Each row is a point on a tangle of strands that fork, close into loops and nearly touch. The rows are in no order.
Two points are linked if the straight distance between their rows is under 0.911. Some points are linked to none.
J597: [-.23 -.21 -.25 .49 -.04 .19 .19 -.22 .06 .14 .20 -.12 -.22 .06 .20 -.30 -.11 .04 .21 .36 .10 .19 .34 -.11]
J862: [.13 -.14 .38 -.09 .03 -.28 .24 .10 .49 .17 -.02 -.41 .04 .07 -.34 -.28 -.14 -.08 .22 -.19 .00 -.21 -.18 .15]
J98: [-.23 -.24 -.06 -.02 -.04 .36 -.03 -.08 -.32 .06 .05 .20 -.73 .08 -.37 .77 .35 -.30 .14 -.16 .07 -.08 .33 .06]
J523: [-.03 -.04 -.10 .03 -.49 -.38 .29 -.09 .07 -.09 .10 .00 .27 -.13 -.03 .29 -.42 .27 .00 -.14 .19 .06 -.27 .04]
J69: [.17 .10 .03 .02 -.02 -.09 -.39 .39 -.27 -.12 -.11 .24 .29 -.25 .30 -.25 -.12 .22 -.28 .09 -.19 -.05 -.24 .04]
J507: [.08 -.39 .09 .41 -.18 .15 .03 .15 -.06 .00 -.06 -.09 -.54 .15 -.20 .09 .15 -.32 -.12 -.07 -.11 .08 .14 -.05]
J592: [-.44 .19 -.13 .25 -.03 -.13 -.35 -.10 .04 .49 .03 .15 .45 -.11 .18 -.83 .18 .31 -.32 .41 -.43 .05 -.01 .20]
J458: [-.11 .09 -.11 .03 -.46 -.26 .30 -.17 .02 -.30 -.15 .21 .07 -.20 -.24 -.09 -.37 .28 -.30 .03 -.03 .11 -.46 .14]
J532: [.13 .05 .27 -.12 .20 -.10 -.03 .00 -.07 .00 .25 .06 .36 -.07 .03 .53 -.11 .17 .04 -.14 .17 .33 -.09 -.40]
J349: [.11 -.01 -.11 -.51 .04 -.39 .04 -.37 .04 -.14 .15 -.10 -.16 .24 -.03 .53 -.29 -.12 .24 -.24 .09 .12 .31 .15]
J337: [-.04 -.07 -.45 .08 -.17 .38 -.16 .22 -.29 -.06 -.21 -.06 .20 -.07 .28 -.28 .00 .22 -.09 .37 .22 -.36 -.25 -.04]
J844: [-.05 -.02 .32 .11 .20 .27 .06 .31 -.08 .04 -.32 .28 -.31 .04 -.40 -.01 .06 -.18 -.21 -.30 .07 -.24 -.07 -.21]
J992: [-.03 -.17 .37 -.11 .06 -.12 .10 -.03 .15 .18 .16 .17 -.13 -.20 .19 -.02 .09 .04 .22 -.24 -.29 .23 .08 .02]
J243: [.05 -.41 -.02 -.24 -.03 .01 .03 -.28 .07 .15 -.06 -.51 -.30 .19 .18 -.05 .23 -.18 .24 -.02 -.10 .13 .43 .20]
J590: [.01 -.38 .29 -.11 .16 .17 .14 -.36 .12 .16 .12 -.52 -.45 .13 .00 -.02 .40 -.15 .24 .22 -.22 .35 .48 -.07]
J306: [-.05 .07 .12 .08 .08 .22 .08 -.17 -.10 -.14 .04 .50 .04 -.16 -.10 -.09 .03 .10 -.25 .18 -.08 .38 .00 -.19]
J565: [.28 -.18 .22 .16 .24 .00 -.15 .25 -.37 .21 .11 -.24 -.31 .12 -.02 .62 -.13 -.01 .10 -.39 .22 -.49 -.26 .02]
J938: [.08 -.47 .42 .07 .39 -.03 -.30 .39 .02 .02 -.12 -.37 -.27 .07 -.24 -.04 .01 -.22 -.05 -.16 -.22 .18 .26 -.20]
J506: [.03 -.05 -.19 -.07 -.07 .07 -.01 .12 .48 .03 .12 .09 -.31 .43 -.10 -.44 -.15 -.43 .05 .27 -.05 -.08 .23 .09]
J299: [-.26 -.33 -.20 .25 -.07 .14 .17 -.14 -.11 -.30 -.28 -.01 -.48 -.05 -.18 .67 .08 -.05 .16 -.36 .05 -.08 -.05 -.14]
J100: [.09 .14 -.25 -.34 .39 -.25 -.12 .00 .10 -.18 -.08 -.24 -.06 .24 .25 .08 -.38 -.06 .34 -.17 .25 -.47 .24 .08]
J197: [.38 -.02 .38 -.07 .45 -.24 .00 -.01 .17 .08 .44 -.27 .05 .06 .21 .02 -.06 -.02 .26 .00 .00 .02 -.06 -.07]
J371: [.01 .12 -.32 .47 -.18 .34 .28 -.37 -.22 -.04 .38 .13 -.16 -.16 -.11 .51 .28 -.19 .13 -.12 .29 .52 -.06 -.05]
J89: [.16 -.11 -.20 .12 .17 .23 -.11 .07 -.05 -.03 .05 -.25 -.11 .20 .12 .44 .17 -.22 .13 -.24 .26 -.03 -.17 -.21]
J314: [.46 .12 .49 -.23 .36 -.57 -.19 .24 .14 -.13 .02 -.46 .66 -.34 .19 -.24 .11 .13 .11 .04 -.25 -.16 -.02 .11]
J470: [-.09 .07 -.12 .21 -.26 -.26 .03 -.42 .20 .18 .21 -.02 .55 -.13 .30 -.37 .15 .37 .05 .31 -.21 -.04 -.36 .25]
J5: [.10 -.05 -.27 -.20 .40 .03 -.19 .04 .00 .00 -.05 -.35 -.37 .40 .19 .30 -.07 -.23 .33 -.20 .27 -.66 .14 .13]
J192: [.04 .48 -.04 -.26 -.25 -.21 -.07 .44 .12 -.03 .05 .24 .47 .08 -.05 .12 -.42 .09 -.23 -.02 .31 -.30 -.31 -.16]
J794: [.04 .22 -.34 -.12 .14 -.26 -.29 .05 -.26 -.20 -.03 .23 -.05 .34 .00 .29 -.69 .01 -.13 -.01 .17 -.19 .27 .07]
J828: [-.15 -.22 .00 -.34 -.35 .15 .05 -.20 -.27 .42 -.18 .03 .11 -.08 .12 -.18 .22 .25 .05 -.02 -.09 -.05 .11 .34]
J49: [.16 -.04 .13 .61 .00 .12 -.05 .10 .03 -.17 -.26 -.02 .04 -.04 -.04 -.58 .20 -.02 -.40 .30 -.42 .29 -.14 -.10]
J428: [-.18 -.07 .40 -.22 .23 -.12 .26 .04 .21 -.19 -.23 .07 -.39 -.11 -.57 .30 -.21 -.05 .08 -.48 -.02 -.08 .02 -.16]
J645: [-.17 .01 -.01 -.02 .49 .23 -.03 -.05 -.10 -.01 -.10 .03 -.24 .14 -.05 .06 -.15 -.02 .10 -.09 .17 -.05 .36 -.23]
J365: [.15 .05 -.07 -.30 .02 -.24 -.12 -.13 .32 -.14 -.09 -.40 .77 -.17 .25 -.31 .52 .09 .02 .13 -.11 .04 -.24 .06]
J237: [-.05 .06 -.38 .17 -.05 -.05 -.33 .24 -.36 -.10 -.12 .36 -.15 .19 -.07 .09 -.56 .01 -.34 -.02 .15 -.21 .03 .10]
J966: [.33 -.40 .41 .08 .06 -.15 -.32 .49 -.04 .07 -.12 -.29 -.13 .01 .01 -.34 -.01 -.14 -.05 -.09 -.31 -.15 .08 .19]
J508: [-.10 .08 .22 -.16 -.14 -.28 .21 -.13 -.09 -.02 -.08 .24 -.15 -.03 -.79 .12 -.27 -.07 -.33 -.25 .14 .24 .32 .12]
J776: [.02 .02 -.09 -.06 -.32 -.27 .00 .12 .07 -.35 -.18 .39 -.16 -.06 -.13 .03 -.32 -.01 -.27 -.17 -.24 .12 -.30 .03]
J400: [.42 .25 -.18 -.10 .01 -.03 -.31 .18 -.20 .10 .15 -.08 .67 -.10 .35 -.09 .30 .01 -.07 .07 .11 -.02 -.34 .18]
J935: [.05 -.16 .34 .51 -.20 .19 .04 .18 .12 .00 -.27 .10 -.30 .03 -.35 -.47 .16 -.24 -.35 .27 -.54 .31 .08 -.02]
J750: [-.11 .14 -.20 -.06 -.23 -.02 -.07 -.02 .25 .25 .01 .05 .41 -.07 .39 -.65 .23 .24 .05 .32 -.17 -.42 -.28 .36]
J921: [.26 -.08 .32 .00 .23 .30 .47 -.33 .16 .05 .20 -.15 -.26 .04 -.07 .03 .21 .05 .27 .18 .09 -.29 -.24 -.05]
J956: [.08 .23 .27 -.21 .14 -.07 -.04 -.38 .06 .42 .18 .21 .48 .04 .01 -.28 .42 .07 -.15 .10 -.17 .29 .04 .13]
J438: [.12 -.03 .08 -.30 .06 -.04 -.31 .31 .03 -.16 .13 .09 .44 -.04 .10 .37 .01 .01 -.05 -.07 .07 .25 -.22 -.41]
J161: [.10 .18 .24 -.25 .39 -.03 -.32 .41 .02 -.30 -.34 .24 .08 .09 -.28 -.20 -.37 -.11 -.25 .00 -.14 -.08 .15 -.22]
J812: [.03 .04 .44 .01 .09 -.13 .13 .16 .25 .28 .20 .07 .01 -.18 .17 .06 .13 -.04 .18 -.52 -.08 .11 -.28 -.09]
J187: [-.21 -.14 -.19 .08 -.17 .13 .17 -.03 -.04 -.36 -.51 .09 -.28 -.14 -.05 .26 .11 -.06 -.04 -.45 -.12 .04 -.12 -.13]
J271: [.06 -.09 .25 .18 .13 .32 -.07 .04 -.16 -.06 -.28 -.07 .20 -.31 .41 -.19 .52 .15 .01 -.07 -.28 .14 -.18 -.23]
J530: [-.08 .36 -.23 -.11 -.27 -.28 -.34 .00 -.27 .01 .05 .08 .46 -.24 .31 -.29 -.04 .43 -.60 .40 -.29 .16 -.68 .42]
J290: [-.01 .13 .44 -.05 .01 -.28 .16 .02 .15 .06 .43 .29 .38 -.12 -.15 .29 -.26 .20 -.01 -.02 .06 .31 -.08 -.31]
J993: [.24 -.01 -.22 -.07 -.50 .13 .01 -.22 -.14 -.04 .03 .22 .08 -.06 .24 .03 .27 .09 -.09 .13 -.20 .11 -.44 .31]
J627: [.05 .08 -.23 -.10 -.08 .14 .19 -.18 .36 -.26 -.17 .08 -.26 .25 -.10 -.33 -.05 -.24 .02 .16 -.15 .00 .07 .08]
J207: [-.43 -.08 .35 .26 -.27 -.18 .09 -.15 .24 .28 .07 .39 .03 -.33 -.11 -.44 .22 .16 -.10 .03 -.62 .34 .00 .11]
J252: [-.47 -.17 -.31 .38 .03 .20 .17 -.21 -.12 -.28 -.09 .19 -.79 .13 -.53 .40 -.04 -.28 .11 .16 .15 -.21 .59 .04]
J868: [-.18 -.06 -.38 .16 -.44 .35 -.04 .20 .08 .19 -.13 .10 -.39 .09 .55 -.05 .24 -.27 .21 -.08 -.15 -.15 .07 .02]
J746: [.13 .15 -.38 -.22 .05 .14 .01 -.08 .26 -.41 -.39 -.23 .06 .20 .14 -.61 .06 -.13 -.11 .32 -.09 -.12 .01 .09]
J146: [.05 -.04 -.26 -.02 .17 .09 -.37 .25 -.11 -.05 .12 .00 .02 .24 -.08 .87 .06 -.24 .03 -.38 .27 .02 -.23 -.30]
J906: [.22 .51 -.01 -.30 -.03 -.25 -.12 .07 -.06 -.07 .13 .22 .48 .14 .02 -.04 -.34 .10 -.34 .16 .12 .07 -.16 .00]
J563: [-.10 -.02 -.31 .06 -.33 .03 .00 .02 -.26 .14 .04 .28 -.20 .18 -.18 -.08 -.41 .03 -.25 .19 .23 -.23 .06 .25]
J345: [-.19 .22 -.37 .06 -.26 -.38 -.05 -.13 -.12 .16 .00 -.04 .53 -.12 .17 -.22 -.25 .37 -.29 .06 .10 .39 -.16 .16]
J912: [-.02 -.27 .31 -.23 .27 -.06 .09 -.01 -.18 .18 -.05 -.57 .00 -.09 -.07 .39 -.08 .31 .19 -.27 .28 -.12 .02 -.18]
J301: [-.01 .18 .07 .05 .17 .35 .04 .10 -.19 .43 .45 .25 -.09 .07 -.03 .45 -.04 -.02 .20 -.21 .42 -.17 -.13 -.11]
J403: [-.36 -.16 -.22 .25 .38 .25 .09 -.11 -.03 -.09 -.14 -.02 -.55 .24 -.24 .03 -.21 -.15 .12 .06 .13 -.06 .58 -.22]
J70: [-.04 .33 -.05 -.18 .00 .08 .19 -.46 -.52 -.10 .04 .45 -.03 -.09 -.37 .54 -.30 .22 -.12 .00 .35 .02 .29 .09]
J996: [-.04 .31 .00 .04 .13 -.33 -.44 -.05 .09 .21 -.08 -.06 .63 -.13 .16 -.83 .32 .17 -.33 .38 -.49 -.08 -.02 .37]
J17: [-.02 -.13 .16 .19 .07 .37 .00 .24 -.02 .09 -.19 .11 -.60 .22 -.23 .08 .21 -.40 -.09 -.22 -.01 -.23 .09 -.05]
J451: [-.28 .03 .14 .28 -.46 .03 -.07 .01 .17 .38 .01 .35 -.06 -.15 .22 -.44 .40 -.01 -.17 .10 -.70 .23 -.09 .21]
J681: [-.10 .10 .37 .29 .23 .27 .42 -.16 .30 .07 .01 -.16 -.81 -.05 -.11 -.01 .40 -.39 .16 -.10 -.25 .29 .24 -.15]
J399: [.62 .13 .27 -.17 .49 -.39 -.20 .25 .24 -.25 .26 -.40 .25 .01 .27 -.18 -.17 -.10 .25 .11 -.08 -.21 -.03 .10]
J387: [-.20 -.06 -.03 -.14 -.06 .29 .00 .09 -.10 .08 .05 .48 -.47 .13 -.29 .72 .16 -.28 .11 -.35 .17 -.33 -.10 -.03]
J9: [-.01 .04 .32 -.26 .45 -.23 -.09 .09 .15 .37 -.06 -.49 .28 -.12 .20 -.38 .34 -.01 .18 -.28 -.10 .06 .19 .07]
J113: [.07 -.02 -.17 .46 -.15 .35 -.01 .12 -.17 -.23 -.44 -.10 -.10 -.11 .36 -.15 .33 -.08 -.12 -.04 -.11 .03 -.20 -.11]
J949: [-.13 -.20 -.04 -.10 -.18 .06 -.08 .15 .47 .39 .27 .05 .00 .27 .23 -.55 .16 -.17 .22 .31 -.19 -.09 .15 .15]
J809: [.20 -.08 .06 -.06 .02 .12 -.17 -.07 -.04 -.20 -.23 -.26 .49 -.26 .46 -.16 .67 .09 .02 .07 -.28 .22 -.25 -.08]
J887: [-.11 .07 .12 -.31 .22 .40 .02 .02 -.07 .15 .19 .35 -.30 .04 -.09 .76 .11 -.08 .34 -.33 .21 -.38 -.16 -.24]
J872: [-.21 -.28 -.29 -.16 -.24 .21 .00 -.02 -.13 .00 -.08 -.10 .31 -.03 .12 .03 -.05 .36 .06 .23 .26 -.12 -.08 -.11]
J796: [.13 .13 -.06 .02 .19 .44 .14 -.46 .02 .11 .18 .05 .01 .08 .21 -.06 .47 -.12 .14 .24 .02 .31 .06 -.11]
J194: [.08 -.37 .06 .35 -.23 -.07 .36 -.23 .01 .14 -.01 -.40 -.27 .03 -.03 -.11 -.12 .05 .19 -.07 .12 -.15 .03 .27]
J304: [-.08 -.24 -.16 .19 -.37 -.17 .26 -.08 -.05 -.17 .21 .17 -.14 -.10 -.16 .40 -.44 .15 .15 -.08 .27 -.08 -.07 -.02]
J321: [.02 -.21 -.34 -.31 -.15 -.06 .10 -.46 .00 -.16 .06 -.18 -.41 .21 -.02 .33 .07 -.27 .23 -.07 .06 .23 .41 .21]
J967: [.15 -.07 -.09 -.47 .04 -.10 -.04 -.13 .31 -.25 -.15 -.34 .43 .06 .13 -.34 .16 .09 .10 .25 -.05 -.01 .00 .02]
J462: [.05 .48 -.32 -.37 -.08 -.19 -.30 .56 -.07 -.04 -.05 -.05 .61 -.05 .28 -.14 -.27 .09 -.09 .11 .37 -.42 -.08 -.03]
J450: [.15 -.18 .23 -.32 -.08 -.31 .19 -.23 -.08 .23 .27 -.31 .04 .05 -.13 .51 -.17 .13 .19 -.19 .21 .12 .10 .09]
J599: [-.17 -.01 .07 -.26 .43 .23 -.16 .24 .08 -.08 -.22 .18 -.05 .15 -.13 -.27 -.30 -.04 .01 .07 .02 -.18 .34 -.26]
J369: [.24 .08 .14 -.27 .16 -.40 -.13 .43 .28 -.44 -.34 -.34 .42 -.18 -.05 -.05 .01 -.13 -.08 -.31 -.01 -.02 -.16 -.13]
J6: [.32 .19 -.14 -.39 -.07 -.25 -.40 .52 -.10 -.15 .03 -.09 .35 -.08 .45 .12 -.13 -.09 .13 -.12 .13 -.44 -.10 .13]
J679: [-.18 -.07 -.15 .27 -.16 -.27 -.11 .11 .00 .08 .03 .06 .25 -.02 -.09 -.45 -.40 .21 -.27 .21 -.07 .25 .03 .07]
J325: [-.28 -.09 -.29 -.32 -.44 -.13 -.13 .24 -.19 .24 -.12 -.15 .48 -.07 .07 .08 -.31 .43 -.05 .05 .34 -.06 -.01 -.02]
J792: [-.32 -.20 .01 .54 -.03 -.13 .22 -.14 .11 .22 .14 -.05 .06 -.09 -.18 -.54 -.27 .15 -.03 .26 -.03 .31 .27 .00]
J2: [.01 -.08 -.23 .06 .03 -.23 -.40 .52 -.02 -.08 .05 .07 .05 .20 -.01 .44 -.28 -.27 -.05 -.39 .21 -.04 -.02 -.21]
J583: [.02 -.27 -.03 .32 -.05 -.05 .35 -.23 .00 -.02 .22 -.18 -.29 .02 -.18 .25 -.26 .04 .24 -.04 .29 -.14 .02 .01]
J38: [.34 .69 -.01 -.41 .15 -.21 -.08 -.03 -.09 -.02 .17 -.08 .72 .11 .26 .25 -.15 .07 -.04 -.02 .27 .00 -.08 -.09]
J489: [-.08 -.11 -.19 .48 .03 -.02 -.31 .15 -.15 .11 -.07 -.28 .39 -.18 .36 -.61 .22 .17 -.22 .37 -.17 .21 .02 .02]
J196: [-.19 .05 .13 -.07 .44 .20 .24 -.29 -.04 .17 .40 -.12 -.76 .07 -.37 .37 .23 -.23 .16 -.14 .22 .08 .37 -.05]
J261: [.40 -.26 .41 .14 .34 -.05 -.34 .53 -.21 .10 .02 -.21 -.24 .00 .13 .12 -.07 -.07 .06 -.23 -.03 -.49 -.06 .03]
J246: [.31 .07 .11 .10 .50 -.10 .07 -.27 -.07 -.06 .41 -.18 .02 .01 .22 .39 -.15 .04 .20 -.11 .16 .35 -.07 -.25]
J878: [.02 -.07 -.08 .50 -.14 .28 -.13 .41 -.09 -.27 -.34 .06 -.12 -.08 .21 -.45 .08 .01 -.31 .23 -.25 -.13 -.26 -.14]
J461: [-.19 .05 -.16 .24 -.33 .21 .29 -.27 -.21 -.31 .11 .35 -.53 -.11 -.65 -.02 .12 -.14 -.30 .36 .12 .25 .37 .16]
J220: [.10 -.26 .50 .33 .08 -.13 .32 -.24 .13 .22 .58 -.22 -.06 -.12 -.49 .15 .14 .06 .05 .15 .11 .32 -.09 -.08]
J586: [-.18 -.08 -.23 -.01 -.53 .41 .18 -.08 .06 .02 -.23 .17 -.45 .07 .03 .06 .41 -.29 -.05 .08 -.12 .10 .12 .00]
J808: [-.02 -.01 .33 -.02 .15 -.29 .36 -.12 .48 .38 .17 -.46 .25 -.01 -.18 -.21 .03 .15 .26 -.17 .18 -.08 -.20 .04]
J585: [.11 -.04 .02 -.20 .19 -.18 -.29 .54 .16 -.39 -.11 -.14 .51 -.15 .10 .08 -.04 .02 -.06 -.10 .14 .03 -.14 -.40]
J976: [-.05 -.13 -.01 -.11 -.29 .13 .10 .04 .29 -.04 -.32 .00 -.13 .08 -.07 -.33 .29 -.21 -.08 .01 -.25 .12 .00 .05]
J448: [-.11 -.12 -.17 .52 -.13 .33 .33 -.16 .15 -.05 .22 .00 -.65 .14 .12 -.02 .05 -.24 .23 .39 .01 .01 .31 -.07]
J676: [-.01 -.06 -.28 .31 .09 .08 -.23 .40 -.09 -.11 -.16 -.32 .44 -.26 .34 -.47 .14 .12 -.03 .22 .08 -.10 -.06 -.14]
J602: [.06 .03 .35 .06 .14 -.01 .09 -.08 .14 -.21 .13 .37 .33 -.16 -.06 -.11 -.07 .26 -.07 .17 -.18 .22 -.23 -.28]
J516: [-.21 .00 .00 .07 -.06 -.07 .24 -.32 -.40 -.04 -.05 .26 -.31 -.09 -.54 .24 -.29 .12 -.11 -.07 .32 .04 .42 .18]
J300: [-.14 -.25 -.24 .01 -.28 -.28 -.22 .43 .16 -.26 -.05 .16 -.06 .00 .13 .18 -.29 -.12 -.04 -.36 -.13 .05 -.18 -.09]
J429: [.12 .20 .34 -.38 .04 -.43 .01 .22 .09 -.15 -.25 -.13 .29 -.03 -.15 .20 -.33 .03 -.11 -.44 .05 -.04 .01 -.09]
J284: [-.25 -.25 .43 -.10 -.12 -.16 .15 -.12 .23 -.03 .04 .33 -.14 -.31 -.11 -.21 -.09 .10 .18 .01 -.51 .32 .24 .06]
J466: [.34 -.22 -.05 -.12 -.32 .29 .12 -.30 -.32 -.03 -.07 .02 .01 .01 .01 .30 .26 .15 .06 .05 .11 -.11 -.32 .20]
J359: [.19 .36 -.02 -.33 -.12 -.09 .01 -.30 -.36 .07 .12 .36 .25 .07 -.13 .34 -.29 .16 -.23 .02 .21 .18 .08 .11]
J587: [-.25 -.11 .38 .00 .21 .00 .30 -.02 .33 -.26 -.35 -.01 -.57 -.16 -.48 .01 -.07 -.23 .19 -.41 -.32 .19 .17 -.10]
J472: [.21 .16 -.39 -.23 -.07 -.03 -.33 .21 -.25 -.27 -.17 .10 .20 -.09 .40 .32 -.19 .07 .12 -.23 .09 -.33 -.23 .11]
J888: [.22 .02 -.12 .25 .19 .51 .09 -.23 -.01 -.11 .22 .06 -.34 .32 .22 -.01 .25 -.21 .11 .42 .02 .04 .09 -.17]
J958: [.08 .22 -.40 -.13 -.41 .07 -.09 -.14 -.34 -.15 .08 .41 .02 -.05 .19 .16 -.24 .22 -.21 .10 -.03 .05 -.40 .29]
J201: [.38 .05 .29 -.05 .19 -.19 .39 -.51 .26 -.23 .16 -.06 -.02 .05 -.35 -.03 -.14 .01 .08 .14 .01 .20 -.07 .09]
J413: [-.18 -.13 -.28 .06 -.38 .20 -.19 .32 .13 .39 .12 .13 -.06 .12 .44 -.38 .21 -.16 .09 .11 -.13 -.05 .05 .08]
J94: [.08 .11 -.07 .01 -.05 .03 .13 -.12 -.03 .04 .06 .23 .03 .09 .11 -.30 -.34 .20 .04 .16 .12 -.29 -.09 .21]
J954: [-.04 .22 -.07 .06 .03 .16 .07 -.66 .03 .18 .12 .15 .35 -.08 .28 -.30 .52 .15 .00 .25 -.28 .40 -.02 .12]
J642: [-.22 .24 -.23 -.02 -.32 .23 .01 .04 .09 .03 -.25 .16 .20 -.19 .46 -.53 .37 .22 -.06 .11 -.25 -.20 -.52 .13]
J263: [-.13 .25 -.32 -.44 .10 -.27 -.29 .51 .15 -.29 -.20 -.14 .42 -.01 .10 -.32 -.44 .08 -.03 .24 .17 -.32 .15 -.13]
J751: [.01 .35 .12 -.28 .29 -.09 -.04 .03 -.31 .02 -.09 -.16 .35 .14 .09 .33 -.54 .31 .10 -.02 .41 -.32 .31 -.20]
J634: [.09 .48 .22 -.26 .17 -.35 .08 .39 -.04 .14 -.13 -.51 .71 -.28 .16 .05 -.01 .12 .13 -.41 .34 -.32 -.04 -.06]
J717: [-.03 -.23 .14 .17 -.22 -.28 .38 -.36 .32 .38 .15 -.27 .10 -.05 -.04 -.28 .11 .14 .23 .05 -.06 .04 -.01 .29]
J685: [-.04 -.07 .35 .31 .24 .10 .21 .07 .40 -.18 -.23 -.21 -.62 .03 -.39 -.16 .07 -.46 .11 -.24 -.39 .30 .12 -.20]
J360: [.21 .07 .18 .01 .22 .19 -.16 .22 -.38 .42 .28 -.08 .03 .16 .01 .61 -.24 .06 .13 -.21 .41 -.34 -.09 -.08]
J707: [.04 .29 .13 -.12 .27 -.21 -.33 -.17 .20 .38 .06 -.05 .69 .08 .05 -.65 .43 .03 -.16 .26 -.24 .05 .11 .20]
J10: [-.12 -.29 -.29 .23 .13 .32 -.05 -.10 -.27 -.05 -.15 -.32 -.40 .12 -.04 .82 .29 -.18 .19 -.35 .19 .02 -.05 -.21]
J285: [-.30 -.14 -.16 .25 -.32 .35 .26 -.14 -.14 -.37 -.25 .23 -.80 .04 -.59 .27 .15 -.27 -.12 .27 .00 -.06 .46 .04]
J820: [-.07 .07 -.39 -.29 .29 -.18 -.17 -.12 .00 -.41 -.29 .08 -.10 .32 -.04 .21 -.58 -.03 .06 .01 .10 -.33 .38 .02]
J221: [-.21 .12 -.11 .11 -.10 .36 .25 -.32 -.22 -.04 .11 .47 -.25 -.12 -.27 -.09 .13 -.02 -.17 .32 .15 .29 .26 .02]
J905: [-.21 .19 .22 .11 .31 .30 .37 -.25 .03 .32 .36 .03 -.75 -.02 -.14 .03 .37 -.37 .19 -.04 .04 .24 .47 -.05]
J752: [-.46 .00 -.42 .24 -.21 .03 -.34 .05 .11 .37 .08 -.11 .46 -.03 .33 -.64 .32 .19 -.20 .50 -.21 .12 -.09 .04]
J422: [-.17 .04 .38 -.23 .00 -.25 .21 .07 -.01 -.09 -.26 .18 .03 -.15 -.41 .14 -.37 .16 -.11 -.35 .02 .05 .12 -.12]
J224: [.12 .25 -.31 -.07 -.31 .12 -.16 .10 -.42 .02 -.05 .35 .15 -.09 .24 .44 -.30 .16 -.03 -.33 .12 -.19 -.40 .16]
J295: [.34 .00 -.12 .26 .09 .22 -.05 -.02 -.05 -.13 .10 .07 -.08 .14 .40 -.31 -.02 -.06 .09 .32 -.03 -.19 -.09 .02]
J512: [-.13 .33 -.29 .07 -.26 -.44 -.11 -.23 .02 .09 .11 -.06 .75 -.17 .26 -.34 -.05 .48 -.31 .33 -.14 .10 -.54 .28]
J729: [-.18 -.09 .25 -.05 .38 .46 .15 -.28 -.31 .00 .27 .13 -.67 .01 -.56 .58 .36 -.17 .02 .08 .24 -.04 .31 -.16]
J356: [.10 -.34 .10 .09 -.34 -.07 .11 .08 .21 -.08 -.04 -.08 -.14 .02 -.22 .16 .30 -.28 -.11 -.21 -.15 .32 -.18 -.06]

A piece is all that can be reached along the links. How many separate loops has the piece of each point below (a circle has one, a figure eight two, a Y none), and how many tips (points with one link)?
J360: loops 0, tips 6
J976: loops 1, tips 2
J100: loops 0, tips 4
J207: loops 0, tips 2
J349: loops 0, tips 2
J299: loops 0, tips 2

A tip is a point with one link. Name the tips that can be reached along the links from each point below, in the order of the rows.
J284: J812, J451
J450: J590, J912
J523: J862, J187
J100: J5, J530, J325, J642
J627: J844, J935

How many points has the smallest loop of links through each point below? Write 0 if it is on no loop.
J461: 0
J506: 7
J776: 0
